Each row is a point on a landscape with many valleys, with its height.
A ball rolls from a point to the lowest of its 4 nearest points, and stops where none of them is lower. Distance is the straight distance between rows; heights are no part of it.
K_138 (h 36.6): [ -3 -33 -12 -17   4  23   1  12  44  -7  39]
K_457 (h 52.5): [-11  41   9  -5   9   9  46   2 -27  23 -38]
K_834 (h 60.4): [ 39 -49   5  26 -13 -48 -90  -2   6 -75   3]
K_216 (h 13.1): [ 26 -27  -4   0  13 -19 -44  37  13 -24  43]
K_150 (h 45.3): [-11  38 -31 -20  20  15  99   8   1  63 -14]
K_157 (h 21.8): [ 33 -35 -10  -6   7 -18 -47  39  21 -29  46]
K_141 (h 50.6): [ -4  42   3  57 -16 -19 -31 -63 -40  -1  14]
K_824 (h 46.9): [-31   1 -13 -52 -12  22  66  43  31  26 -19]
K_135 (h 53.0): [ -1  45 -11  17  -7 -15  29 -70 -59   5 -26]
K_919 (h 27.6): [ 11 -16  12  10  16  -6 -42  22   9  -2  27]
K_311 (h 40.4): [-14  33  12  -1   5   3  39 -14 -29  17 -50]
K_803 (h 62.2): [ 13  60  24  61   7 -16 -19 -84 -74   6 -25]
K_645 (h 49.2): [-14 -18 -14 -36 -10  35  29  14  34  -9  16]
K_235 (h 37.6): [-12  28  19   1  -1  22   7 -10 -10  -3 -18]
K_493 (h 35.0): [ 32 -58 -29 -12  -3 -23 -29  51  51 -31  35]
K_208 (h 48.5): [ -9  35   4  -4   4  -1  49 -15 -40  30 -52]
K_253 (h 52.6): [ 33 -48  13   8  -6 -43 -80  17  -1 -46   5]
K_540 (h 57.9): [  0  53  14  69 -10 -23 -46 -63 -55   4   2]
K_506 (h 51.1): [ 15 -59  11 -36  26  39  13  73  81 -12  14]
K_310 (h 48.9): [  2  50   3  34  -5 -13   9 -72 -54  -1  -8]
K_891 (h 41.6): [-11  39  11 -18   3  11  38   6 -15   8 -18]
K_823 (h 56.6): [ 47 -37   7  -3  -1 -34 -69  39  14 -72  30]
K_482 (h 26.4): [-14  26  16   4 -10   6  15 -18 -22   7 -40]
K_159 (h 37.7): [ -2  -6  12   7   9  15 -24   8  18  -1  29]
K_568 (h 66.4): [ -3 -49  14 -54  21  54  33  66  67  -7   6]
K_535 (h 29.7): [-15   1  26  12   2  19 -17 -11   1  -4  -3]
K_492 (h 83.9): [ -2  20  -4  50 -21 -33 -57 -48 -40  -3  27]
K_137 (h 58.5): [ -8  34  -2   4  15  -2  56 -13 -41  54 -60]
K_945 (h 14.9): [-20  17  18  23 -13   9  -3 -27  -8   1 -31]
K_719 (h 39.1): [  5 -64   5 -25  14  31   8  50  73  -7   6]
K_600 (h 42.0): [-23  20 -28 -37  -3  15  84  25  20  37 -13]
K_372 (h 65.3): [ -4  53  -2  -3  37  15  82  -3 -25  73 -31]
K_845 (h 59.4): [-11  25  14 -17   2  27  14  -1  -3  -4   4]
K_910 (h 8.9): [ 15 -33  15   8   2 -26 -68  26  -3 -14  22]
K_634 (h 78.6): [  1 -26 -13  27 -23 -40 -68 -25 -20  -7  14]
K_704 (h 27.7): [ 11 -20  -6  -3   9   4 -30  23  25  -5  47]
K_314 (h 44.6): [-12 -21   6  31 -12 -10 -48 -14  -1   9   1]
K_75 (h 38.1): [-26  13 -22 -45 -13  15  63  20  14  16  -5]
K_12 (h 19.1): [-13  40   0 -27   2  16  52  15 -15  15  -8]
K_291 (h 30.3): [  2 -59  -2 -25   5  33  12  35  66  -9  11]
K_816 (h 40.2): [ 24 -67 -18 -12   3  -6  -8  52  67 -17  24]
K_633 (h 25.4): [-17   1   1  39 -18  -7 -21 -43  -9   3  -8]
K_760 (h 56.8): [ -7  30 -16   1   3 -17  49 -39 -50  45 -56]
K_279 (h 5.8): [-17 -35  -3 -40   0  35  35  22  50  -6  -1]
K_863 (h 35.6): [-11  31  -4  36 -17  -6   3 -66 -29 -10 -13]
K_354 (h 47.0): [-13  21  -4 -39  -6  25  38   9   6  -1   9]
K_964 (h 65.4): [ 19 -38 -13  13 -21 -48 -85 -24 -25 -41  12]
K_484 (h 67.2): [ -3  51   0  -8  19   3  67   9 -26  46 -32]
K_373 (h 47.1): [-11 -12  -6 -26  -4  34  14   5  32  -2  30]
K_418 (h 39.7): [ 40 -32   7  -4  12 -29 -68  38   4 -42  28]
K_558 (h 73.5): [-13  -4 -12  37 -25 -34 -55 -41 -24   6  23]

Where does a ball stop that starts at each point below?
K_137 => K_945
K_719 => K_279
K_834 => K_910
K_816 => K_279
K_159 => K_910
K_138 => K_216
K_135 => K_945

Call two points neighbours if one is among the 4 nearest of the other. Go from one point of each pair to the other, from neighbour to neighbour, staying as low as possible. Name the highest point that can't be avoided.
K_279 / K_910 => K_138
K_945 / K_216 => K_159
K_12 / K_216 => K_891
